A landscape with many valleys, sampled at points; each row gives a point and its height.
A ball rolls from a point to whichever of its 2 nearest points has the largest drop for the distance, and stops where none of them is lower. Distance is the straight distance between rows; heights are no part of it.
z_609 height 2.39: [104 151 149 136 175 158 183 107 133 121 130 118 135 104 207  86 139 111
 162 127 117  87 122 127 130 121 147 136 157]
z_829 height 1.76: [149 171 116 129 115  67 149 186  73 152 106 143 144 163 113 126  88 106
 115 135 134 168 159 143 123 142 137 172 146]
z_365 height 1.53: [136 121  81  99 116  86 156 156  68 142 122 166 128 145 116 139  59  96
 129 122 156 167 124 123 101  91 196 113 165]
z_528 height 7.22: [ 98 149  89  94 104 134  76 129 110  97 120 105  92 112  66 153 104 148
 143 152 150 180 119 161 172  94 122 133 130]
z_599 height 2.00: [189 117 154 116 101 112 134 148 122  80 149 117 149 150 126 144 139 159
  69  88 132  59 160 126  92 176 120 182  67]
z_731 height 1.87: [108 114  78 104 169 122 166 122 119 110 150 138  88 161 144 120 107  79
 172 106 126 130 104  78 114 118 173 126 185]
z_439 height 5.85: [125 127 138 144 171 165 157 114 173  70 109 153  68 105 115 126 114 113
 143 141  89 126 122 117 134 122 160 115 149]
z_882 height 3.73: [157 118 163 156 128 122 175 127 152  63 105 134 112 126 139 120 149 126
 136 110  74 126 137  92 130 161 132 158  98]
z_916 height 2.33: [ 90 136  85 100 110 136  68 116 146 159 142 110 144 145  81 145 137 125
 133 138 182 133 104 167 155  98 104  95 150]
z_830 height 4.68: [137 168 191 149  75 137 142 130 127  98  71 115 122  75 146 143 110 145
 122 126  58 136 159 141 133 157 120 142  85]
z_501 height 2.68: [124 127 132 129 114 144 131  87 135 147  81 108 118 140 134 154  75  68
 113 160 118 146 111 146 111  75 152  81 187]
z_161 height 2.61: [ 86 152 131 147 136 160 112  98 198  64 117 147 129  96 140 127 167 128
 159 142  96  83 134 144 163 108 152 106 181]
z_448 height 7.56: [108 160 114 119 103 136  76 127 161  87 102 147  88 140  36 164 122 132
 107 134 100 127 147 159 138 127 129 121 136]
z_786 height 4.43: [112 132 116 135  91  92  95  84 165 136 140 115 144 124 177 144 192 111
 135 130  63 167 139 148 144 156 150 119  89]
z_387 height 1.54: [176 103 130 103 146  86 149 171 103  98 164 111 140 173 128 111 149 159
 107  96 158  70 132 113 122 179 112 199  86]
z_712 height 1.18: [ 91 156 124 151 163 145 144 148 143 116 124 133 126 141 119  93 158 132
 144 122 121 118 120 133 164 136 121 163 153]
z_383 height 2.78: [156 145 163  93  90 155 103 137 112 120 143  74 188 123 153  95 157 192
  92  92 158  69 140 151 121 135  90 164  73]
z_889 height 3.50: [153 186 124  84 100 106 145 150  71  97 132 108 156  97 162 146  77 125
  95 129 131 110 165 182 118 118 162 134 114]
z_44 height 4.63: [158 131 163 131 101 120  97 142 100 161 138 103 136 116 131 119 144 161
  98 108 109 137 152 134 104 172  84 149  57]
z_772 height 3.11: [122 133 124 112 149 162  98 125 102 136 159 119 108  75 115 121 113 168
 139 130 157 169 115 140 135 102 115 117  81]
z_146 height 4.60: [ 82 159  67 103 158 103 114 130 157 113 152 123 152 172 135 103 193 110
 160 107 148  93 115 145 165 148 149 177 172]
z_986 height 3.87: [150 139 121 102 119 144 112 127 111 135 146 118 122 101 116 157  65 133
  83 130 143 120 164 158  81 121 148  78 106]
z_679 height 3.00: [118  87  94 143 130 135 108 129 115 184 154 134 126 147  98 133  97 141
 176 138 204 149  79 118 140 102  96 110 166]
z_767 height 5.51: [ 99 173 202 157 157 160 147 145 138 117  71 129 105  88 131  95 144 137
 129 162  96  70 174 157 138 142 119 122 155]
z_257 height 4.23: [138 158 174 140 145 155 150 135 103 184 126 102 160  91 169 128  90 123
  99 150 145  85 159 163  92 114 148 102 142]
z_145 height 5.06: [163  86 153 186  66 147 122 118 131 139 135 122 158 150 115 149 115 172
 120 100 141 129  99 109 114 145 131 162  91]
z_426 height 2.83: [157  71  93 131 133 101 149 150 122  77 151 149 111 178 113 135 141 111
 143  93 135 147  87  77 142 159 147 203 116]
z_498 height 5.54: [126 152 177 122 130 108 125 172 118 119 108  83 154 139 133  85 172 159
 103 111 124  56 185 129 114 171  64 144  93]
z_384 height 4.58: [134 114 105 116 140 103 154 123  85 157 156 136 123 131 155 116 100 122
 155 128 148 186 112  98 124 121 133 127 114]
z_577 height 4.14: [157 137 127 166 133 109 177 156 114  97 101 147 102 154 124 128 126 105
 131 111  91 167 138  97 124 158 147 181 134]
z_328 height 7.73: [139 170 123 124  98 148  94 168 161  95 119 132 123 153  61 150 134 152
  93 109 118  89 148 170 131 151 135 143 128]
z_608 height 4.41: [ 98 159 115  95 152 146 113 135 128 126 133  99 124 109 133 125 102 127
 143 158 154 123 132 187 153  93 141 115 156]
z_562 height 2.54: [120 153 136 166  92 138 162 113 143  78 102 115 154 119 172 103 154 121
 152 116  97 134  99 116 178 118 148 172 124]
z_774 height 2.48: [142 101 107 113  66 118 101 103 108 171 102 133 121 136  93 183  69  87
 120 164 160 190 119 133 101  73  99  76 132]
z_113 height 1.04: [145 109 121 125 147 146 146 183 121 105 150 115 162 163 103 109 151 177
 110  95 188  63 105 118 149 132 100 199 115]
z_249 height 4.26: [145 135 164 131 175 167 153 120 121 182 158 101 146  74 183 104 107 151
 107 141 151 104 136 128 108 116 136  80 105]
z_218 height 1.29: [119 127  83 103 144  53 126 103 115 175 155 139 101 190 148 140 142  52
 149 124  89 148 133 102  91 175 162 141 149]
z_163 height 1.84: [103 167 114 107 160 109 156 157 102  85 122 118 116 137 147  81 178 113
 161 104 112 151 137 120 158 146  94 191 132]
z_495 height 2.77: [113  89 100  82 114 120  91  89 141 164 131 127 118 132 103 181 109  79
 111 157 138 171 143 149  81  98  94  42 105]
z_693 height 5.34: [185 107 150 164  46 147 127 146  78 147 113 131 161 131 101 158  77 183
  86 112 159 131 112 114 109 120 136 175  97]
z_806 height 1.68: [ 72  91  72  80 106 105  98  84 154 186 131 120 106 147 142 162 170  77
 136 175 127 195 114 157 130  93  89  66 154]
z_681 height 2.18: [128 117  91  92  66 101 119  89 133 106  95 131 120 168  78 178  93  61
 126 140 153 188 119 125 116  61 122 115 151]
z_46 height 2.13: [160 145 131 145  93 119 174 144 118  63  98 104 180 156 171 116 144 100
 135  99 120 107 114 120 153 121 146 199 135]
z_741 height 3.40: [136 126 173 139 145 124 160  92 143  79 118 125 134  95 206  87 175 127
 162 116  76 119 138  85 139 148 118 138  76]
z_765 height 2.21: [124  81  55  72 163 102 141 139  89  90 169 158  99 156 138 114  94 112
 176  96 152 141  86  56 135 102 164 137 144]
z_300 height 5.59: [168 128 160 164  82 179 130 145 124 140  89 123 144 125  95 153  70 157
 103 123 128 112 122 135 111 116 142 130 137]
z_179 height 4.65: [109 190 134 101 127 162 104 132 141  94 117 111 131  85 129 139 114 137
 123 156 137  57 156 208 151 115 160 117 150]
z_742 height 1.96: [ 95 109  65  71 131 116  70  94 173 132 170  95 143 141 121 143 172 130
 150 130 180 146  97 159 161 118 108  95 109]
z_649 height 1.74: [ 74 121 101 111 109 134  81  75 190 121 135 112 133 105 148 152 176 122
 133 141 108 165 115 156 159  93 128  71 114]
z_928 height 3.90: [134 135 178 147  95 174 131  83 164 105 121 111 145  65 188 135 117 153
 143 122  86 121 133 145 130 128 148  89  86]
z_537 height 4.34: [142 143 124 107 128  92 154 165  43 170 132 162 118 104 146 107  73 139
 129 141 147 196 147 128 116 104 144 122 124]
z_84 height 2.97: [146 173 138 137 103 109 125 127  94 158  87 129 119 143 104 145  44  89
 112 170 117 157 134 156 119  82 175 118 189]
z_716 height 1.71: [167 168  97 109 101  93 161 184  94  63 106 117 159 155 144 123 130 117
 119  95 127 130 135 140 163 133 137 214 127]
z_888 height 3.75: [145  97 122 100 114 157 120  93 124 168 149 106 119  83 162 142  83 139
 115 148 145 173 114 139 110  94 125  44  94]
z_996 height 6.42: [131  54 107 129 144 128 116  74 166 138 160 142 100 129  91 143 138 141
 155 114 156 152 105  74 107 135 105  73  97]
z_53 height 4.30: [115 141  75 119 159 107 133 152 149  85 153 150 120 197 124 120 167  85
 154 100 119 113 110 117 155 160 139 185 185]
z_593 height 0.82: [ 65 127  95 124 114 117  98  63 183 105 117 146 117 169 127 135 159  81
 163 138  92 189  87 115 155  96 130 110 175]
z_474 height 5.28: [135 176 163 153 150 161 121 156 120 110  66 129  85  90  90 117 106 120
  96 189  96  90 153 153 143 140 144 144 158]
z_508 height 3.34: [ 85 187 119 107 101 120 107  99 150  76 112 110 127 115 159 143 129  89
 141 141  92 121 150 200 163 108 163 115 172]
z_347 height 5.75: [103 151 174 147 167 171 122 156 147 134  96 145  88  75  91 108 147 172
 112 143 100  89 155 132 110 148 114 108 113]
z_6 height 3.24: [134 133 154 153 143  97 134 132 130 220 142 120 163 148 187 122 161  94
 114 145 116 104 151 156  98 170 113 115 130]
z_699 height 3.46: [139 111 142 144 108 115 116  82 148 156 142 124 117 101 155 166 129 132
 104 126  71 153 158 129  90 171 129  80  71]
z_354 height 4.42: [144 152 131 157 169 144 204 183 123  84  88 151 106 151 139 109 109  75
 129 121 111 105 130 119 132 113 159 170 205]
z_721 height 7.02: [132 104 104 114 105 143  91 129 121 120 124 140  93 122  53 160  92 146
 126 132 167 167 123 130 121 110 111 105 117]
z_839 height 1.30: [ 90 135  92  94 101 121 106  55 189  67 116 122 122 130 153 146 160  84
 148 128  98 154 112 143 147  96 145  89 152]
z_286 height 2.31: [140 158 117 129 145  60 140 176  72 184 144 145 123 169 124 105 131 123
 130 127 125 155 169 130 103 182  92 156 112]
z_293 height 0.55: [116 123  95 133 165 153 138 171 155  96 142 133 135 164  87 117 149 152
 127 108 166  74  94 135 166 127 126 176 155]
z_763 height 5.39: [133 164 155 152  95 155 137 143 165  38  74 158  83 112 113 157 116 113
 117 135  51 118 160 143 143 162 147 131 124]
z_364 height 5.29: [119 190 192 107 125 139 142 184 114  90  80 100 121 108 118 105 141 151
 104 131 109  66 191 159 138 144  77 158 113]
z_319 height 1.46: [152 119 139 105 191 137 167 192  94 124 143 120 138 132 114  67 115 170
 109 109 191  77 116 105 138 123 101 175 123]
z_596 height 2.44: [100 119 124 122 143 140 127  72 185 140 111 110 128 125 151 143 116  73
 115 161 123 102 126 150  99  69 149  59 182]
z_121 height 2.70: [136 104  91  98  88 126  83 130  98 121 185 131 136 139  83 137 115 185
 126  99 195 144 101 135 152 131 113 166 100]
z_489 height 1.82: [151 117 118 104 182 122 163 149 101 137 161 114 153 131 158  81 130 141
 151 112 176 103 102  98 136 134 136 174 129]
z_857 height 6.69: [ 93  87 123 159 116 166  69 102 174 143 101 155  99 134  23 156 142 138
 130 151 148 126 100 120 133  91  90  81 151]
z_355 height 6.41: [166 100 137 142 123 147 129 203  72 136 123 181  77 114  46 142  65 196
 102 130 165 146 135 100 124 112 128 148 125]
z_395 height 3.25: [137 189 126 111  83 113 129 150  80 143 104 109 148 110 127 146  68 114
 109 147 145 148 147 187 139 101 165 145 140]
z_148 height 6.64: [147 118 139 156 111 161 106 198  84 135 114 153  84 145  17 161 100 173
 110 123 152 146 142 132 145 145 106 180 140]
z_182 height 1.95: [154  93  90 122 190 110 171 172 108 127 145 182 101 174  89 128  89 115
 141 108 161 134 113  69 105 136 151 152 175]
z_914 height 3.98: [186 112 128 107 116  92 162 177  50 157 141 145 177 119 136 109  82 170
  92 121 185 130 138 122 102 112 147 152 112]
z_810 height 1.97: [122 143 183 100 136 138 140 111 109  99 122  76 164  80 220  69 173 152
 138 127 115  83 148 126 145 127  66 106  84]
z_237 height 2.74: [116 127 159 169 180 123 170 103 143 151 119 136 151 130 163  89 175 102
 138 129 100  99 131  94 129 149 126 135 139]
z_664 height 1.66: [133 158 183 101 141 161 166 138 104  72 117  98 148  76 184  76 124 156
 130 131 137  69 160 150 149  99 105 122 107]
z_408 height 3.59: [152 124 102 113 139 127 139 127 139 117 140 127 118 140  97 160  63 120
 108 121 160 111 136 125  98 105 157  98 133]
z_494 height 2.72: [147  74  78 125 125 101 120 140  65 188 183 154 126 125 127 111  89 134
 186 123 220 170  82  94 129  97 101 113 147]
z_217 height 2.22: [119  88 104 136 172 138 144 101 137 121 156 131 128 144 140 103 145 135
 178 102 158 132  81  83 150 135 142 150 129]
z_697 height 4.24: [155 131 159 155 138 112 139 134  96 184 132 135 116 107 130 124 111 136
 125 135 116 178 153 119  91 162 108 120  84]
z_320 height 3.81: [125  87  76  87 105 101 105  70 116 111 155 120 102 130 145 156 130  95
 164 110 124 214  94  90 125 108 125  99 105]
z_619 height 3.77: [145 177 132 104 128 105 169 127  92  81 143 123 132 118 188 132 100  91
 129 119 104 110 171 144 104 136 163 134 138]
z_262 height 1.67: [107 107 100 125 156  63 114  89 174 136 156 154 106 180 139 140 171  73
 142 123  72 140 132  85 106 173 158  99 141]
z_627 height 2.96: [ 79 160 134 136 147 132 152 114 165  46 133 155 146 125 183 125 180  92
 157 129  81  68 149 146 149 129 166 124 179]
z_631 height 1.28: [140 100  79  98 121  82 125 129  90 184 143 142 130 162 108 151  66  83
 143 125 181 165 125 119  97  90 140 101 182]
z_939 height 4.28: [118 149 175 156  74 158 104 103 165 125  83 118 137  79 143 159 106 124
 109 141  63 143 126 154 139 131 141  94 119]
z_460 height 4.74: [119 118  96 136  85  72  76  84 200 126 125 140 158 156 133 174 189 100
 110 125  85 132 146 135 128 151 138  96 121]
z_99 height 2.57: [129 102 107 122 182 144 130 107 165  91 159 129 128 105 129 111 157 161
 142 106 150 101  98 104 146 133 133 120 102]
z_705 height 4.06: [138 155 134 135 135 122 196 146 100  94 105 137 111 132 177 116 109  74
 134 119  85 143 140 104 106 127 171 150 154]
z_796 height 0.98: [144  98  93 114 132  70 135  95 115 171 149 138 121 189 137 146 101  54
 138 132 128 157 113 100  91 130 147 101 157]
z_457 height 2.95: [100 164 135 147 110 153 136  97 142  79  91 124 122 108 162 129 127 105
 161 142  98 154 115 150 165 100 156 144 157]
z_865 height 4.17: [176 126 158 128 110  94 161 157  37 183 133 150 171 112 165  97  90 145
 109 136 154 174 125 108  91  95 151 118 104]
z_985 height 4.48: [143 121 182 183 116 176 151 151 134 105  78 120 145 125 115 104 145 169
 125 115 116 124 106  97 158 133  89 181 100]
z_314 height 3.44: [125 116 145 144 103 181  96  96 121 168 130 115 103  63 110 142 102 161
 137 147 130 170 110 141 136 103 123  92  99]
z_603 height 4.86: [105 172 137 105 132 160  83 133 163 122 115 120 113 117  67 151 110 138
 102 153 133  52 159 189 104 120 153  79 160]
z_911 height 5.20: [103 159 119 140 137 104 111 142  95 193 143 112 152 129 154 104 153 127
 151 145 147 159 115 163 150 136 102 155 122]
z_465 height 4.44: [124 167 166 136  90  92 159 110 138 108 102 135 131 106 173 138 142  95
 131 120  39 144 177 139 114 178 123 145  89]
z_647 height 3.09: [126  96 115 130 104 109 114  73 153 166 130 107 119 129 156 170 120  86
  99 143 101 174 129 143  96 129 132  57 110]
z_54 height 5.07: [122 161 154 151 169 159 103 147 142 150  97 139  98 107  63 139  83 120
  90 179 106  77 146 164 111 130 148 101 172]
z_341 height 6.24: [116  87 126 131 138 149  89  75 199 134 139 135 131 117 102 155 159 138
 120 125 131 117 114 105 107 121 132  60 104]
z_719 height 4.02: [116  63  76  93 119  86  94  78 110 178 165 103 111 141 156 151 152  85
 173 144 129 209  95 117 125 128 100  92 106]
z_153 height 7.91: [131 140 129 150  98 149 110 159 174 104 122 125 175 164  93 138 169 169
  97  95 146  46 136 141 147 154 133 171 119]
z_624 height 1.99: [ 64  89  75  81 152 119  89  76 205 166 128 138 131 129 129 147 190  78
 133 159 134 139 110 139 131  69  85  53 153]
z_789 height 2.65: [161 126 183 101 133 108 148 141  77  85 124  89 136 109 174  59 133 166
 114 113 129 134 134  71 133 133  50 140  73]
z_420 height 4.89: [ 66 169  83 101 149 116 109 133 129 156 153 122 146 135 159 104 175 114
 165 133 142 150 115 174 178 133 123 157 158]
z_324 height 3.85: [153 129 151 145 136 102 153 117 129 148 138 148  98 105 139 154  80 118
 101 121  85 167 172 105  69 161 136  90  93]
z_901 height 3.93: [130 143  92 146 133 124 141 138 141 105 130 147 127 202  93 139 106  88
 129 117 128 116 122 119 130 124 160 152 189]
z_397 height 1.47: [135 119  94 116 187 124 190 184  82 106 127 164  83 141 147  99 109  99
 158 107 120 140 118  58 120 120 173 152 170]
z_695 height 5.25: [115 131 146 150 144 110 103 125 182 126 147 144 148 118 139 127 199 145
 122 131  97  72 161 126 135 168 143 102 125]
z_322 height 2.45: [192 104 162 118  81 130 112 131 102 124 147  85 172 153 119 112 150 189
  75  87 159  77 121 125 126 154 104 187  60]
z_529 height 7.07: [161 123 151 156 162 134 160 197 132 109 108 163 102 158  77 134 118 137
  91 103 125  94 156 113 110 161 116 171 116]
z_142 height 3.29: [ 68 166 125 114 122 101 117  92 158  65 148 140 136 111 199 137 177  87
 162 133  76 103 173 178 144 149 149 115 154]
z_510 height 4.16: [115 140 177 172 157 198 146 173 133 137  90 126 137  99  95  93 138 171
 133 140 148  99 109 125 158 116 107 161 132]
z_858 height 4.98: [109 143 140 142  90 137  70 137 134 177 130 120 154 123 101 144 172 180
 123 115 120 140 144 146 126 157 101 133  85]
z_557 height 6.57: [110  63 106 123 122 142 104  80 170 140 119 148 105 138  59 149 131 110
 149 149 167 149  93  96 104  91  74  74 136]
z_942 height 3.61: [133 127 162 156 118 143 141 121 141 208 135  96 172 108 214 132 157 128
  93 145  99  83 157 162  94 145 135  73 117]
z_532 height 3.16: [129 117 171 208 156 130 186 124 138 160  97 138 130 160 143 100 139  98
 149 124 106 145  98  73 124 149 119 169 155]
z_52 height 2.30: [121 157 135  71 152  81 173 156  63  71 127 117 105 113 192  65 157 109
 153 108 104 160 150  90 143 131  94 169 106]
z_713 height 3.86: [124 129  98 120 132 104 128  85 150 112 154 115 141 139 186 122 149  87
 153 116 109 119 118 127 134 145 167 132 138]
z_871 height 5.04: [134 159 189 132 160 142 163 185  76 124  79 106 125  97 116  74 106 166
 109 142 120 102 165 124 124 116  89 159 114]
z_730 height 1.86: [158 113  75  97  65  79 126 134  94 101 115 144 127 163  83 173  61 106
 115 119 159 180 125 130 112  82 161 117 141]
z_912 height 2.63: [109 104  94 124 100 120  74 115 153 211 158  91 177 166 133 154 146 133
 128 152 174 127  91 173 152 108 106  92 140]
z_484 height 3.52: [155 107 127 144 123 109 116 146  80 217 165 131 155 151 109 121 120 168
 128 132 192 135 122 126 108 143  88 151 110]
z_350 height 7.59: [121 101 114 169 102 139  63 130 198 119 122 152 146 166  47 154 174 172
 107  97 125 101 113 107 130 149 126 129 135]
z_543 height 2.62: [161 134 154  81 139  91 176 173  55  60 116 120 123  97 165  62 117 149
 113 114 124 157 159  82 124 109  94 155  90]
z_198 height 1.31: [ 82 117  96 112 113 114 103  74 144 155 126 139  96 153 118 149 130  68
 153 149 121 186 108 120 120 103 108  96 156]
z_187 height 5.50: [124 139 179 149 155 123 148 155 153 116 113 131 139 110 133  95 192 153
 126 113 103  62 174 105 111 170  97 132 103]
z_270 height 3.51: [129 120 168 138  91 180  88  93 168 149 137  98 169  72 185 145 180 183
 110 121 101 101 123 137 133 126 135  83  72]
z_991 height 2.90: [144  89 116 113 140 150 117 112 150 126 181 116 146 124 109 121 125 185
 112 106 181  86  98 117 131 137 130 126  94]
z_826 height 6.85: [120  89 127 148  66 170  72 102 145 147 116 135 106 122  49 170 123 177
 125 124 136 153 114 127 112 118  93  94 116]
z_493 height 4.15: [133 179 117  83 177 130 128 152 100 131 155 116 105  89 125 139  78 127
 109 136 157 105 157 179 115 121 153  97 138]
z_654 height 2.94: [109 100 108 133 110 119 105  93 159 221 149  91 176 157 185 139 154  94
 122 159 133 144 107 165 140 114 137  85 166]
z_41 height 3.13: [149 106 119 135  91 122 105 183  60 150 164 151 138 137  65 121 114 195
 129 119 192 153 117 117 130 146  83 180 114]
z_452 height 4.78: [157  97 148 201  90 170 147 144 155  98  97 139 147 151  94 148 132 153
 112  95 117 130  88  93 147 153 131 173 107]
z_923 height 3.95: [131 140 157 149 136 156 143 114 156 144 128 116 157 110 152 143 122 126
  95 130 112  68 164 161  95 139 150  79 126]
z_809 height 4.77: [148 162 156 147 153 136 180 199  98 110  76 123 132 129 125 103  94 122
 116 130 124 111 148 129 131 129 123 164 157]
z_689 height 7.39: [ 99 146 107  96 101 120  62 111 139 122  98 129  68 120  36 161 108  94
 118 179 126 176 141 170 134  99 112 102 142]
z_220 height 4.47: [136  85 119 130 163 124 125 105  86 204 178 115 139 114 184 102 133 130
 177 143 151 171  83 109 138 117 120 116 110]
z_506 height 2.71: [129 126 151 125 147 163 124 137  93 148 146 109 150  96 130  84 151 186
 131 133 165 130 102 128 151 129  85 148  77]
z_366 height 2.47: [152  79  71  95 138  83 155 150  59 148 180 164 118 149 133 110  92 133
 179 108 196 162  78  57 128  96 154 142 153]
z_133 height 3.79: [119 141 149 161 171 152 139 182  92 152  97 141 116 128  71  81 117 156
 145 139 157 147 128 125 156 133  90 172 135]
z_369 height 4.27: [115 159 125 164 117 137 132 116 140 109  80 151  99 173 107 133  93  72
 129 151  83 142 113 127 135 103 154 140 200]
z_811 height 7.44: [132  89 141 177 143 134 102 127 189 162 134 164 145 172  59 139 147 164
 100 125 137  83 121  93  93 161 123 113 142]
z_247 height 2.32: [120 140 168 117 144 153 143 123  98  92 120  92 141  70 178  50 152 168
 141 120 132 144 118 103 162 111  67 145  82]
z_643 height 5.94: [120 132 160 144 141 197 118 135 143 104  92 139  73  66  74 122 123 178
 130 144 102 130 126 122 151 141 128 120 103]
z_745 height 3.62: [ 66 124  92  98 167 117 134  90 137 147 162 110 123 122 210 126 160  79
 165 134 100 122 112 136 119 129 159  99 173]
z_253 height 2.43: [188  72 104 151 135  89 167 162  98 115 137 166 104 187 101 143  97 118
 126  94 141 142 120  62 102 168 143 180 126]
z_403 height 4.01: [163  88 146 116 142 165 120 108  99 188 183 111 141  81 169 123  91 169
 107 133 167 143 107 117 109 116 120  88  88]
z_138 height 2.04: [112 148 160 139 176 185 162 116 149  76 121 126 125  73 169  96 142 155
 163 132 136  84 134 132 160 109 131 118 134]
z_470 height 3.23: [146 105  99 155  84 112 127 116 152  91 124 137 127 183  94 156 142 116
 148 116 116 169  86 100 153 153 139 173 120]
z_128 height 6.07: [114 111 125 133 158 144 124  80 212  91 121 150  97 122 114 156 133 112
 126 134 101 109 125 107 122 101 147  65 135]
z_502 height 4.12: [140 147 131 117 117  86 131  95 131 118 136 120 140 128 194 132 164  96
 144 119  84 137 153 136 120 172 145 144  84]
z_873 height 5.46: [137 174 155 109 166 148 167 166  86  89  69 127  67  67 135 109  80 115
 121 171 106  99 160 152 127 111 153 140 159]
z_485 height 5.03: [125 163 201 164  91 139 156 137 164  87  68 166 131 106 130 138 150 134
 109 124  40  88 172 136 135 166 117 122 115]
z_331 height 3.37: [114 106 133 155 169 156 128 145 103 186 136 158  92 112  78 111 101 147
 162 153 172 165 104 105 145 121  93 131 150]
z_490 height 4.25: [147  68 100 110 124  80  95  92 100 187 193 102 133 145 190 127 157 122
 153 136 149 184  85 113 151 135 127 140  81]
z_879 height 3.58: [128 127 115 173 157 122 176 133 115 157 123 157 125 184 116 112 117  77
 134 128 112 137 102  87 117 144 147 164 196]
z_246 height 2.34: [129  95  70  79  89 114  74  95 123 123 183  95 152 137 114 156 115 158
 129 113 197 143  94 148 139  96 115 116  95]
z_938 height 7.27: [154 107 140 166 183 131 149 153 172 140 141 148 130 169  88 130 140 142
  99 105 134  66 140 104  95 175 130 143 117]
z_924 height 3.54: [128  82 103 139  72 111 117  73 145 102 126 131 120 156 111 162 121 108
 157 119 125 199  88  95 137 119 111 124 109]
z_159 height 3.78: [165 105 127  99 114 100 115 154  35 199 188 146 174 127 139 100  97 174
 110 128 202 149 116 137 111 115 110 144 106]
z_101 height 5.64: [121 171 142 124 169 167 158 133 144  52  92 146  71  80 128 118 119 100
 150 152  92  94 167 158 152 132 164 120 159]
z_561 height 2.20: [ 75 102  88  72 159 130 115  68 187 135 140 128 121 118 156 150 166  54
 125 153 106 113 139 152 107  66 132  33 172]
z_903 height 6.16: [149 124 161 126 127 172 122 159  88  94 121 149  84  76  82 133  85 190
 112 139 131 154 124 115 134 117 131 149  97]
z_768 height 6.86: [151 129 120 158 152 155 125 206 126 126 117 157 101 163  46 158 101 149
  97 107 156  95 114 134 134 144 122 181 146]
z_771 height 3.26: [157  75 105 114 116 141 120 127 138  94 155 111 128 150  75 162  83 165
  99  94 180  98 110 116 107 116 142 130 120]
z_466 height 5.33: [ 95 158 153 151 111 135 113 124 126 164 116 111 162 109 148 116 175 140
 119 138 122 135 131 170 145 143 108 137 105]
z_278 height 3.08: [ 91 139 156 136 176 104 162 102 137 137 123 138 105 103 183 100 179 118
 153 127  64 142 155 108 121 156 114 123 114]
z_75 height 3.14: [141 135 166 133  73 166 100 120 142 123 123 103 179 106 142 134 168 186
 107  96 111  71 137 147 125 147 132 129  80]
z_950 height 1.11: [148 180 126 108 100  85 137 186  95 106 126 117 152 157 117 141 126 133
 100 112 134 119 166 150 119 166 127 185 104]
z_49 height 3.30: [ 59 101  94 122 147 122 115  99 161 207 166 104 147 135 225 113 189  89
 134 159 110 149 113 162 143 124 142  97 180]
z_629 height 4.99: [ 99 142 121 136 124  99  81  86 195 128 154 139 157 142 147 139 180 105
 112 146  90  99 148 141 114 125 146  81 169]
z_874 height 2.23: [ 77 149 135 139 125 146  70  94 208 108 118 130 116  83 112 145 172 147
 129 145  96 121 127 153 171 102 152  80 155]
z_423 height 5.87: [140 132 197 207 111 185 152 114 165 158  77 125 150 113 117 125 106 144
 113 131  96 105 122 120 110 130 146 120 133]
z_536 height 2.79: [144 135 120 138 152  74 143 141 111 186 155 116 145 179 143 131 130 109
 127 123 139 125 136 121 105 184 133 145 131]

Two balls start at each pair of points below. Name the first point that both come to, or write none.
z_466 / z_498: none
z_826 / z_350: z_474
z_938 / z_328: z_474

Call two points neighbours if one is among the 2 nearest of the other. Go from one point of each pair to the other, from neighbour to neighbour, staying as low as possible. Name the highest point that can't be avoided.
z_397 / z_502: z_384
z_742 / z_950: z_830
z_796 / z_742: z_713
z_664 / z_293: z_789
z_950 / z_293: z_577
z_950 / z_593: z_508

Where does a ball stop that starts at each point below?
z_811: z_293
z_364: z_593
z_54: z_293
z_448: z_293
z_939: z_293
